A landscape with many valleys, sampled at points; each row gives a point and its height.
From any point a ball rolls to the lowest of the 2 points nearest to it. It stops when none of these is lower. Distance is the straight distance between rows; heights are no part of it.
J686 h=5.63: [ 20 -31  13  13  36   0 -36  16 -17  19  -4 -53 -32 -37 -24   1 -30 -13
   5  35]
J856 h=3.60: [ -7   8   3 -14 -39 -15 -25  -7  60  39 -33  -5  -8  13   0 -13  -3  23
  43   0]
J607 h=4.76: [ -1  47 -35  43  31   0  36  29 -36  -3  43 -22   6 -14  -3   3 -18  26
 -38 -37]
J868 h=4.75: [-25 -16 -28 -31 -29 -10 -11 -18 -22 -29 -36 -44 -14 -19   9  34  25  -6
  54  16]
J520 h=5.61: [ 24  -9  -3 -46  10   7  24  46  11  35  -6  47  -8 -24   5 -12  45   2
  18  -8]
J721 h=3.70: [ 38  25 -15 -14  -4   0 -21  27 -19   9  19  19  11  13 -13  25  33 -18
 -22  -4]
J638 h=6.29: [-20  -8  47  15   0 -17 -21 -53  -6 -24 -31  32   4   9  12 -19   6   0
 -23  24]
J839 h=3.94: [ 16  -4 -35  19  29  17  20 -28 -36 -12  26  42  42   8  -7 -20  32  22
 -31  -2]
J126 h=4.93: [-22 -13 -57  -3  26   6 -10  13 -51  16  42  53   7  13  -1 -38  -1  14
 -42 -20]
J114 h=4.63: [ -2  34 -20  41 -26  37 -12  -1 -64 -13  -1  43  14  22   7  -4 -25  11
 -39 -10]
J255 h=4.27: [ -4  15 -17  23 -24 -36 -49   2 -13  13 -26  39  16  14 -18  15   9  19
 -20  16]
J324 h=6.45: [ -5   0  -1  17 -35 -31 -34 -33   2  18 -33  49   8  25  71 -22  22   4
  10   2]
J626 h=5.08: [-40  -1 -67 -11  32  10   5  43 -17  21  30  45   4  27 -36 -43 -34   2
 -30 -23]
J728 h=3.07: [-15  -7  35  -8  -5 -19  12 -48   7 -42 -10 -76 -13   1   0 -24  -8  13
  17  26]
J784 h=5.70: [-23   7   6   1  27  16  33   3   7 -24   1  -8 -10   0 -22  -4 -27 -21
 -14  19]
J957 h=3.59: [-18  11 -18  -5  -8 -42  27  34 -22   5  -1  86 -11   4  51 -31  11 -13
 -13 -30]
J195 h=2.00: [-13  16 -18  18  18 -16  27  26  27  38   6  25  19  -1  29  -5   8  27
  -7 -36]
J372 h=4.12: [ 10  15  44   0  -1  21 -12  24  -3 -27   3 -68 -30  13  13  13 -33 -42
  -5 -13]
J49 h=2.67: [  2 -20 -15 -23  15 -23  37  40   9  -5 -20 -16 -20  -3 -37 -58 -21   7
  24  41]
J669 h=3.75: [ 21  14  19  23  21 -58  15  33   4   3  20  24  -3 -42 -31   2   1  29
 -28 -10]
J245 h=4.00: [ 24  21  44 -15   6  -5  -6  -2   8 -30  -3 -45 -13  20 -12  -9   1 -43
 -12  16]
J254 h=6.04: [ 20 -37 -14 -15   6  36  25  15 -57  26  30  16 -10  -7  19 -42 -12  24
 -16   3]
J881 h=2.39: [-16   4  -5  13  27   1  46 -31   5  16 -16 -20  16 -30  30 -16  16  31
  18  13]
J651 h=5.87: [ 14  -3  13 -30 -28  23  35 -23  52   3  -4  -5  17  27  28   2  38  14
  34  -1]
J538 h=1.96: [-29 -21   3  21   3  38  48 -21  13 -15 -24 -15  21 -30  21  14 -17  40
  10   0]
J600 h=1.35: [-13  -1  -5  -5  11 -24  14 -30 -46 -27  -5  41  -9  -6  31  -7  10 -22
 -24   8]
J320 h=4.77: [-12  23 -45  20  16  42 -13  -7 -77   4  23  43  12  18   0 -46 -12  -5
 -38   5]
J578 h=5.55: [ -1 -14  29  -5  26  20 -20 -10 -22 -25 -15 -65 -26 -47  -5  16  -4 -28
  14  17]
J764 h=1.57: [ 12  33  21  13  -2  16   2  19 -45  15  40   4 -21  12  27   4 -34 -16
 -47 -31]
J210 h=1.90: [ 33  23  -6 -22  27 -14  -3  -6   3  26  18  17  24  21  13 -61  70   0
  -1   1]
J898 h=5.74: [ 10   2   8  -8  -9  20  22  24  42  -2  -4   4  13 -25 -10  67  16  -7
   8 -13]
J170 h=4.21: [ 29 -19  -9  -2   4  13 -48 -25 -35  17 -19   2   9 -34 -19  -1  31  10
   5  44]
J683 h=5.91: [ 23 -16 -24  -1  12  68  19   4 -57   4  51 -19 -18 -13  -8  -4 -37  10
 -22   1]
J661 h=2.60: [-13  24 -23 -12  29  -4  18   7 -10   1  35  -5  11  50   4 -13 -10 -24
 -34 -10]
J314 h=3.88: [ 33  -7  -2 -15  16  11   0  16  -5  -5  12 -47 -13  34 -27 -36  -4 -37
  -5  31]
J643 h=3.76: [ 25 -25   1 -18 -26  44 -26  30  -6 -18   8 -37  -9  66 -17  -8 -28 -35
   2  17]
J223 h=4.57: [  6  54  -8  38  30  31  51  16 -23 -20  41  21  21 -25 -22 -20  -4  29
 -42 -37]
J560 h=1.40: [ 30  16   0   8  28 -32 -39   4  26  42  13  55  23  13  26 -77  65  15
 -11 -27]
J853 h=2.19: [-23  -9  27  10  -7  38  44  10  10  -7  13  27   6  13  14   8 -49  13
 -29 -37]
J699 h=6.73: [ 43 -13  10  14  -4  14  -4  -2  -6 -17  -1 -57  -7 -27 -29  -5  12  33
  23  33]
J246 h=5.17: [-25  16 -40   8  43  36   4  76 -13  23  20  35  -8 -10 -43 -39 -49 -12
 -17 -27]
J945 h=4.48: [ 27   8 -17  24 -18  16 -22  -4 -65 -18  23   3   9  10 -19  16 -11  20
 -50   3]
J310 h=6.80: [ 25  13  32  21 -43  16 -33  -1 -24 -48 -16 -61  -2 -36 -24  10  24  28
  30   3]
J832 h=3.54: [ 12  -2   6 -17 -32 -21  -8  48  15 -32 -20 -43 -39  16 -26   4  -6 -32
  45  12]
J735 h=1.60: [-28  34  -2   7  25  -6  57  31  15  26  -8  16   4  21  36 -59 -12  11
  -6 -36]
J428 h=4.56: [ -7  -1 -34  16 -24 -25 -32  17  16  13 -19 -54 -16  11  -5  53 -21 -10
  38   8]
J474 h=6.99: [  7 -13 -48  29  14  27 -42 -14  26  23 -14 -73  20  23 -13  37 -15 -19
  37  22]
J460 h=3.21: [ 10  53  -4  24   1   4   8  -6   0  12   6  27  34  49  56 -18  30 -13
 -26 -28]
J282 h=3.04: [-16  13 -32  -2  -6  60  21  38  -5  12  25  24   6  20   8  47 -40 -33
 -25 -37]
J708 h=2.75: [ -3  -8  31  27  25  -7   6 -25  19  47  -3  13   7 -35  30   7   3  15
 -17 -10]
J473 h=6.65: [ 41  -7 -21   6  25  -1  -3  12  22  13  16 -29  15  -8 -48  -8  14  18
  15  19]
J582 h=3.81: [ -7  27   8   5   4 -53 -10  34 -20  34  18  69 -10  -1  37  -8  11 -10
 -42 -34]
J653 h=1.39: [-43 -12  13  17 -35 -43  28 -14  14 -39 -15  17   5  11  12  27 -33  22
 -17 -18]
J803 h=6.21: [-30   2  29  44 -17 -18 -17 -72  11 -10 -51   9  15 -15  24 -25   4  33
   5  20]
J692 h=3.06: [  9 -35  27  -1 -14  13   8  11  13  39   3  42  14  45  33 -50 -17  42
 -10 -11]
J867 h=3.82: [  7  35  36  25 -15  24  -6 -36  55  11 -15 -56  23 -16   3  16  10  25
  41  -6]
J390 h=6.53: [  9  21 -23  14 -13 -41 -23 -18  17  29  -8  65  22   8  48  13  44  -4
  22 -10]
J175 h=2.23: [-27  -8 -43  22 -10 -38  20  26  -6   2 -15   4  -2 -26 -25  32 -31  28
  -3   7]
J261 h=3.49: [  8   1  29 -21 -53 -51 -44 -19  26  21 -25 -12 -39 -17 -10 -11   2  16
  43   5]
J688 h=5.42: [ 32  -8  25  17 -35 -43 -16 -20  60 -17  44 -59 -20 -18 -33  58  -4  17
  30 -23]
J388 h=6.98: [-16   7  50  -5 -10   6   1 -23  23  -8 -16 -30   5 -27  55  44  15 -16
  17 -35]
J902 h=5.43: [-18 -17  10  -3  13  13   6 -45  44   6 -19  17  26   1  -2   6  16  -1
   5  17]
J232 h=5.72: [ 17 -13   8  12  26  22 -26  24 -44  23   4   6 -23 -48 -28   0 -27 -12
 -28  18]
J813 h=3.46: [  1  -5  -5 -37 -25  30  16  11 -43 -32  34  49 -18  27 -23 -12 -23 -13
 -29   7]
J771 h=6.39: [-17 -11  35  16 -39 -18  -5 -40 -13 -31 -34  50   2  12  66 -26   1  -6
  -1  -1]
J843 h=3.24: [-14 -36  21 -23 -10 -20   0 -41  30 -47  12 -81  -9  20 -20  18 -10   0
  34   8]
J636 h=2.65: [ -5   8  16  33 -35 -20   2 -34  48 -15 -14   6  18 -11 -26  11   5  61
  16   4]
J35 h=6.16: [ 30 -33  11 -17 -14  12  24 -12 -40  10   6   9  -4   7  39 -43  27  16
   8  20]
J267 h=3.41: [  8  31  18  -2 -22  16  -3   9   9  41 -22  12   6  37  73  -8  23 -17
   8 -24]
J826 h=4.22: [  6  40  33  25 -18  -8 -13  14   0 -18 -16 -68 -21 -24   6  35 -17  -7
  10 -15]
J434 h=4.25: [ 37 -18 -26  -1   5  23  -9 -14 -48 -19  47  36  24  44 -37 -10  12  23
 -48  14]
J429 h=3.20: [ 12  53 -21  25  63  37  27  26 -12  -3  19 -25  13   6 -29 -32 -11 -37
 -20   4]
J859 h=6.03: [-14 -29   4 -26 -27  -3  12 -24  27 -81  -3 -18  17  24 -30  39  16   0
  14   1]
J852 h=4.05: [  1 -29  21 -14 -16   4 -60 -19 -19  -8 -33 -22 -10 -15 -18  14   5  -3
  10  24]
J814 h=3.53: [ 13 -40 -34 -19   1  13  17 -27 -25 -28  17  56  19   3 -17  12  39   7
 -10  24]
J203 h=2.47: [-11   3  -5  15  -2 -41  24  31  16  -9 -29  -8 -16 -11 -40 -12 -38  21
   8  24]
J745 h=5.16: [  4   2 -27  25   0 -12 -11 -56  35  19 -10 -38   8 -27 -24  10  -2  46
  41  24]
J990 h=1.22: [-28  14  -5 -20  30  13  54  39  -9  38  10  31 -26  -9  42 -38 -25 -17
  -5 -25]
J525 h=7.12: [ 12  14  55 -16 -19 -46  10 -36  -7 -29   8   7 -15 -17  43   2  37  -6
  -5  -6]
J941 h=5.47: [  6 -51  -2  -4  18   5 -18   6 -19 -38  10 -89 -35  -3 -13   8 -16 -42
  29  24]
J751 h=3.77: [-26 -38  52 -30 -10  12 -57 -13 -25 -63 -22 -55  15 -23 -19   3  -5 -13
  28 -22]
J908 h=5.29: [-24  -2 -16  29  30   8   4 -24  17  19 -13  19  37  27  -2 -11 -13  18
 -23   8]
J438 h=6.55: [ 22 -28  -9  -6  28  13  -8  -7   7  26  13  25  25  -9 -27  -1  20  25
 -14   9]
J792 h=6.28: [ 33   0  48 -15 -28  23  -8 -16 -30 -34   3  -1  -7   2  21 -28  35   4
 -13   9]
J975 h=3.68: [ 11 -40 -22  -9 -34   4 -30  38  20   1  -4 -59 -24  61 -10  15 -38 -30
  39  16]
J678 h=2.30: [ 25  35 -20 -13  41  -3  -8  17   4  28  30 -18  15  43  -7 -41  24  -9
 -23  -9]
J101 h=4.94: [-25   8 -41  22  37 -17  41  12 -32  32  31 -28   3 -10  36  -6 -31  23
 -25 -38]
J510 h=7.31: [ 29  12  47   6   1  20   6 -33   9 -24  26  44  28  22  37  13  44 -22
 -39 -26]
J566 h=3.12: [-31 -25 -14  -9 -16 -60  16 -16   4  24 -27  17 -20 -16   8  -8 -16  29
  16  20]
J500 h=2.15: [-14   3  11  17  -5 -44 -24 -10  -9  29  -5  -2 -10   6  32  16 -28   5
 -27  -7]
J157 h=2.91: [-37 -16  22  32 -25 -18 -19 -40  50 -41 -13 -26  25   5 -33  38 -25  39
   0  -5]
J979 h=2.98: [  4  59 -12   5  61  28   6  36 -30  38   5 -22  -3 -14   5 -54   1 -30
 -21  -9]
J648 h=3.35: [-26   8 -27 -20  -8 -62  32  24  -1  23 -29  60  -5 -21  27 -25   7  12
  19   2]
J991 h=6.86: [ -6   5  20  17 -25  47  -1 -13 -13 -41 -31 -49  17 -12  -2  20  -2  15
  13  -4]
J540 h=6.35: [  1 -18  11 -24  35  54  -3 -18 -15  -6  42  43   3  31 -35 -23 -16 -37
 -46   8]
J783 h=5.27: [ -6   6 -30 -11  50  38  10  69 -16  46  14  27  -3 -27  -6 -27   2  -9
 -12 -33]
J577 h=3.64: [ 18   7   4 -51  -6 -20  -7  29  40  13 -12 -53 -37   4  -6   4  13 -56
  56  23]
J166 h=5.57: [ -1   2  14  -4  32   5  41 -41  30 -25   4 -19  24   6 -23  -6  12  -2
  -6  20]
J138 h=5.83: [ -2 -31 -10 -14  10   2 -22  43  17  28 -20  18 -10 -14 -34  33 -17 -26
  12  21]
J690 h=3.44: [ 16  34  11  16  45  36  11 -19 -34  -9  26 -14  12  -3 -19 -25   8 -21
 -40  12]
J180 h=2.77: [ -2 -53  34 -16 -27  43  30  -7  21   3  -6  19  11  18  26 -15 -10  26
  -1  -5]
J352 h=5.88: [-35  18 -26 -14  18 -32  37  59  -2  -4  26  31 -36   1 -34 -15 -67 -28
 -25 -20]
J604 h=6.95: [-26 -20  -8  29   6  25 -22 -13  34 -10 -42 -71   9  25 -23  11 -37 -10
  31  22]
J737 h=7.22: [ 15  12  61  -4   5 -23  14 -21  20 -32   8  46   7  -9   5   5  38 -17
 -22  -7]
J646 h=4.18: [ 36  19  -5  16 -14 -17 -37 -33  -7  24   5   2  -6 -29 -16   5  46  27
  11  20]
J739 h=7.52: [ 12  24  13  -2  26   4  53 -24 -15 -13  12  34  10   5  44 -76  42 -10
 -10  -5]
J452 h=3.47: [ 10  14 -61  -2  34 -17  -4  20  -7  14  17 -10  15  10 -15  29  23 -11
 -12   1]
J165 h=4.13: [  9   8  -1  32   0   9 -32  19  -4  44 -24  61  24   2   9  -4   6  19
 -24  -4]
J454 h=7.05: [ -3 -24 -53   8  -3  -7 -26  -9  28 -27 -31 -48  -1  12 -63  15  -4  -8
  51  54]
J870 h=3.74: [-21  13  16   8  41 -44  12  18   6  14  30  67   0  -9  -7   1  -5 -15
 -58 -35]
J936 h=3.09: [ -1  -4  50  35  25 -11  12 -21  11  12   5  65   6 -29  42 -19 -10   2
 -43 -25]
J879 h=5.73: [-23 -30  -1 -21   7  21   5  35  -5  -3 -13  55 -12 -33 -32  46 -31 -27
 -14   6]
J766 h=7.01: [ 15  -8 -39  27 -19  16 -63 -11  42 -10 -17 -82  -2  13 -49  22   4 -19
  73  18]
J829 h=3.37: [-11 -20  13   5  -6 -24 -23 -23  24 -20 -29 -34 -16 -53 -62  -3   0  27
  35  35]
J830 h=2.61: [  8  14  -4 -24  11 -13 -15  -3  17  17 -27  46  16 -12   0  -5  47 -28
  11  21]
J27 h=5.75: [ 28  12   1 -37 -19   2  22  14  35  20  -1  11   6 -13  20  14  56  -9
  45  -2]
J296 h=3.15: [-10 -44   7 -23 -18  12  15 -15 -10 -38   3  34   3  16 -14  -7  -6   6
 -14  27]
J623 h=0.80: [ 12 -12 -12   3  15 -60 -31   7 -22  39  20  72   3  21  21 -68  37   6
 -36 -19]
J116 h=6.44: [  7 -34  20  -7  18  42 -22 -17 -11  17   9  33  16  18  -7   5  -7 -11
 -33   3]
J377 h=6.09: [ -1  17 -18 -36  42  15   6  52 -20  -3  67  59 -11   3 -27 -57  21 -26
 -34 -50]
J421 h=5.89: [ 26   1   2  -2  -7   8 -47  44  37  10  -6 -12 -11  12 -40  29 -10 -38
  16  12]
J219 h=2.43: [ -9  13   3  10  36 -55 -20  -4  22  70  11  18  -2 -16  16  -1  -1  -1
 -21  -9]
J306 h=5.96: [ -2  16  -3 -22 -12  11  21 -56  51   7 -14 -58   5  13  19   1  32   0
  57   7]
J192 h=5.90: [ 11 -15  15 -15 -23  -7  20  -7  19 -46   6   4   8 -29 -29  47  27  17
  11   2]
J351 h=5.82: [ 31  -8   5  29  10  44  -4  26 -38  -4  13 -36 -14 -24 -16  17 -39   6
 -21   2]
J276 h=5.07: [ -8  23  -3  29 -21 -13 -31 -69  47  19 -28 -16  18  15 -26 -24   1  34
  32  31]
J986 h=3.10: [ 19 -57  21 -15 -17 -26 -18  13   1  -9  13 -26 -31 -23 -28  26 -23  18
   6   9]
J727 h=6.74: [-23 -20 -14 -11   2 -16   9 -21 -29  13 -10  -2  -6 -36  51  48  13  -9
   9   1]
J348 h=7.42: [ 21  -7  13  -9  31   8  23 -23  10  -5  27  56  28  20  30 -31  42 -14
 -21 -17]
J815 h=5.23: [ 10 -31 -64 -18   8 -16  38   1 -26  -1  41 -47  -6  19   8  18  -6  13
  10  10]
J139 h=6.12: [-21  20 -10  29 -29 -17 -19 -78  -2   4 -28 -22   5 -14  30   1  34  19
  38  21]
J819 h=1.81: [-21  -6  60  25 -16  -5  15 -12  27   0 -11  27   1   0  11  21 -26  25
 -28 -19]
J405 h=6.63: [ -7  14 -40  -8  -5 -40 -10 -27 -13  37 -10  40   5 -35  43  50  47  -9
  20  -2]
J799 h=3.55: [  1  16  18 -24 -28  13 -14  13 -13  13 -35  11 -14  -3  60  16  21 -37
  24  -3]
J64 h=5.30: [ 19 -16 -12  15   5 -29   4 -23  50  13  31 -60 -11 -37 -28  44  -4  34
  37   1]
J61 h=2.83: [ 31 -30  -4  24  12 -17 -20  27  -3  -9  38 -44 -28 -28 -29  51 -17 -16
  -4   3]
J476 h=2.52: [-11  -3  22   0 -22  37  21   0 -17 -45  33   4  -6  13   4  44 -46  -4
 -30 -36]
J795 h=6.38: [ 21  30  18 -13 -33  17 -16  -1 -70 -43   7  21 -13   0  13   3  21 -10
 -28   1]
J810 h=0.75: [  6   7  16 -16  14  14  10  23 -30  32 -14  35 -13 -19  43 -41   2 -22
 -10   5]
J947 h=4.99: [ -5   3 -12  19  19 -15 -38 -41  28  19 -24 -33  14  29 -34 -37 -11  16
   4  54]
J77 h=4.64: [ -8  20 -26 -11 -25 -25  -3   6  13  11 -34 -22 -11 -14  10  25   8  -4
  46  15]
J740 h=4.31: [  8  32 -17  20  62  15  33  33   2   9  25   8  27 -25 -22 -42  27  30
 -23 -31]
J97 h=3.36: [ -3 -32  16 -35 -49 -43  -5  13  52  -2 -19 -18 -40  -9 -18   3 -17  15
  50  18]
J418 h=3.25: [ -1 -10 -25 -17 -18  18  16  43   6  10  14  26  11  31  -8  25 -29   4
 -11 -13]
J733 h=3.11: [ 12 -14  40  22 -29  -9 -15  -2  44  42  -4  36  16  12  11 -24   3  50
  -6 -10]
J229 h=3.98: [ 25   1  11  16 -21  49 -52   7  13  34 -31  28  26   4  -7  19  16  14
  -2   8]
J599 h=6.83: [-43  -3  -2   2  26  18  30 -23 -29   2  -1  13  -8 -22  63  22 -11 -34
  -8 -15]
J635 h=3.67: [ 32   6 -13  13  39  60 -19 -16 -26  14   0 -19  28  20 -18 -22  16   4
 -18  27]
J350 h=3.71: [  8  35   7  28 -49  19 -35 -19  54  35 -29 -24  10  13  11  10  -6  44
  35 -20]
J969 h=3.42: [ 15 -30  21 -31  -5  17  11  -5  38 -18   2 -67  -9   3  11  29   5 -19
  32  -5]
J485 h=5.09: [-14 -14 -47   1  19 -10  27  11 -10  27  22 -39  -3   3  35  40 -14  10
  -4 -18]
J529 h=2.37: [  6  15 -26  11 -11  15  20  30  -4  47 -28  12  10 -19  40  -2  17  35
  17 -13]
J91 h=5.44: [ 15  -8 -26 -26  29  25  27  55 -15  22  18  52   0 -41  -8  18  20 -13
  -3 -21]
J185 h=1.84: [-19  -1 -15  26 -11 -45  36   1  22 -10  21  -6   8  -4   3  50 -29  40
 -16 -13]
J178 h=2.69: [ 14  -7 -40   0 -23   7  25  17 -26  24 -21  43  13  -4  70 -16  42  18
  34  -9]
J790 h=4.89: [-21   9 -19 -19  34 -33  -3 -17  27  27 -19  -2   7  51 -29 -47  -1 -14
  -5  40]
J241 h=3.84: [ 45   9 -11  29  -1  51 -31  11 -19  45 -16   3  35   8 -12 -20  24  27
   2  17]
J67 h=6.05: [ -2  -2 -10  -1  -9  35  -9 -57   7  11 -26 -31  25 -10  29  14  41   9
  51  16]
J332 h=1.87: [-18  19  22 -16  24   9  32 -24 -16 -39 -17  52   1 -19  15  16  28 -55
 -17   5]
J657 h=5.79: [-37   5 -33  10  33 -29  41  27   6 -13  13 -15 -13  15 -19   2 -53 -15
  -9   1]
J999 h=5.60: [ -5 -24 -11 -31  20  36  37  37  20   8  17  32   0 -28  -7  56  -7 -31
   5 -14]
J440 h=3.22: [-26 -32   5   3 -24 -27 -16  -6  67  -2 -32 -29 -23 -37 -44   9 -33  26
  60  21]
J40 h=2.74: [ -1  45 -17  13  49  10  29  -3 -15  23 -20 -29  13 -13  17 -40  18  -1
  -4  11]
J549 h=5.97: [-10  35  -2 -24  25   7  34  49 -11  -2  42  44 -18   6 -14 -39 -33 -22
 -35 -34]
J277 h=0.21: [  5   7   8  -9  27 -25  -9  20 -22  29  11  31  -2   7   9 -62   6   4
 -23  -9]
J755 h=5.18: [-41  -5 -46  12  16   5   1  11  -2  35  -4  42  21  51  -8 -26 -44  14
 -32  -4]
J60 h=1.88: [  4  39   8  25 -19 -11  -5  32 -23  15  -2  12   0   1  25  19 -13   8
 -28 -27]
J528 h=6.92: [-46  -3   4  44   0  19   0 -13  -1 -25 -39 -62   2 -12  -8  20 -47   6
   6   4]
J479 h=4.79: [ -7   9 -18 -34  16 -34 -29 -28  18  27 -24 -21  -6  22   1 -13  18 -43
  18  47]
J404 h=3.62: [-11 -48  40 -44 -44 -19 -30  15 -11 -66 -11 -37 -19 -14 -19  20   3  -4
  36 -11]
J793 h=3.43: [  4 -12   0 -24 -49   4 -10  56  -5 -11 -16   7 -20  26 -18  13 -26  -7
  15   4]
J593 h=3.39: [  8 -37  39 -34 -55 -35   4  13 -18 -32   0  -2 -28 -25   0  12   7  29
  17   4]
J905 h=4.04: [ 21  26   8  15  47 -19  17  28 -20  15  19  44   7 -54 -25 -35  42  27
 -28 -17]
J649 h=3.45: [ -2   6  32  19   0 -36  31  13   4 -10  16  73  -3 -25   3 -12  -8  26
 -36 -29]
J634 h=4.72: [  0  37 -18 -18 -13 -38 -30  -5   1  32 -43 -44 -32   1  11 -20   1 -22
  44  29]
J691 h=2.13: [ -3   0  43  33 -11  12 -10  13  30  -3 -25 -13  -2 -21 -27  19 -36  27
  -7  -1]
J464 h=3.61: [ -6 -24   0 -19 -41 -14 -23  20  44 -35 -25 -74 -17  44 -22   8 -20 -40
  66   8]
J601 h=2.88: [ 28  10  31  23 -42 -24 -33  -8  32  20  -7  -8  -2  -3 -30 -12  -8  62
   4   4]
J39 h=2.80: [-15  43  14   5   8  47  29  15  -6 -19  49  21 -14   5   2  41 -45 -40
 -38 -38]
J943 h=3.66: [ 27  20  20 -31  -8  58  28  14 -23 -33  75  40 -25  28 -22 -14 -22 -29
 -27 -13]
J624 h=3.90: [-24 -20  33 -22 -29 -18 -41 -49  -8 -42 -24 -27   1 -27   6  12  24   2
  28 -13]
J798 h=4.49: [  2   1 -43   6 -39 -18 -59  13 -30 -19 -18 -44  -5  36  -7  54 -12 -10
  12  10]
J812 h=0.84: [-23   6 -13  -5 -21  -3   5 -20 -61 -35  17  14 -19  20  23   0 -30 -29
 -39  -3]
J866 h=2.93: [ -3  52 -25  18  23 -17   4   7 -30   7  48  25  20  57  30 -16  12 -10
 -53 -44]
J954 h=5.38: [ 11 -53 -28 -21  12  26  16 -19 -18 -15  16 -63  -6   1  -6  22  -6 -13
  17  26]
J501 h=6.23: [ 12  -1  -4 -36  31  44  18   4 -29   5  67  61  -1  22  -2 -50  14 -36
 -44 -16]
J486 h=2.89: [-13 -44 -29 -18   4 -22   2   1   8  20  -9   8   0   8 -27 -34 -17  28
  14  42]
J163 h=2.92: [  3  14 -38 -14  26  21   8   4 -16   5 -22  34  21   1 -21 -28  39 -22
  -2  25]
J736 h=2.41: [-30 -51  28 -14 -25  48  32  -9  32 -40 -17   8  13 -13   2  25  -7  23
  20  -8]
J451 h=3.56: [-11 -47  51 -45  -6  18 -31 -34  27  -7  -2 -71   0 -17  25  29   8 -18
  41 -25]
J331 h=2.86: [-11 -12  17 -17   2 -16  34   0  28 -26 -13 -54 -23  17 -20 -47 -33  -5
  17  43]
J640 h=3.19: [  2  44 -70  -1  36  18  12  35 -22   5 -12   0  24  -9 -27   3  32 -16
  14  16]
J293 h=2.38: [-10  14  36  34 -39 -23 -30 -11  23 -19 -33 -11  -1 -56 -21  27  -7  43
  17  -7]
J711 h=4.39: [  2   2 -15   5 -52 -26 -35   1   9  -1 -15  -5   9  37 -15  35 -11  29
   7   5]
J399 h=2.28: [-12  18  11 -15   7 -10   5 -27  -2 -24 -42  37  10 -32  25  10  62 -44
  18  22]
J379 h=5.80: [ -3 -13 -24   5   8  16  24   5  -7 -54  25 -34 -14  36 -38  18 -32 -28
 -14  19]
J749 h=6.91: [-38   8  54   6  29  22   9 -42 -12 -23 -18 -14  -3 -23  42  26  -7 -34
 -17 -22]
J890 h=3.08: [-27 -29  10  26 -29 -20 -37 -27  49 -28 -17 -63  -7  -7 -42  14 -42  37
  48  -5]
J401 h=7.04: [  0   3  55  -2 -31  -7 -24 -51   7 -27 -17   3   0 -10  69  22  51 -13
  24 -27]
J977 h=5.92: [ -8 -28 -32 -30 -22 -16  29  -2  -1 -73  17  -4  -1  44 -27  43 -11 -22
  -9  -1]
J288 h=3.95: [ 37  13   9  19 -17 -30 -21  -6 -17  12  24  36   7  -4  14   9  43  15
 -22  -7]
J191 h=1.23: [-24  17 -11 -13 -17   4  10  11 -44  -2  43  26 -39  35  21  21 -61 -32
 -41 -29]
J398 h=3.69: [  6   9  39 -35 -23 -11 -28  32  18  17 -25 -35 -36 -14  27  18   9 -37
  45  -2]

Call two points neighbours if one is among the 2 nearest of the other. Go from one point of each pair to the other, from neighbour to neighbour, staying as low as possible. Name the highest point that can't be avoided.
J812 / J538 | J582
J277 / J653 | J398
J61 / J538 | J170
J819 / J538 | J733

For each start below, name the point where the ball stops.
J634 | J538
J166 | J296
J683 | J812
J740 | J812
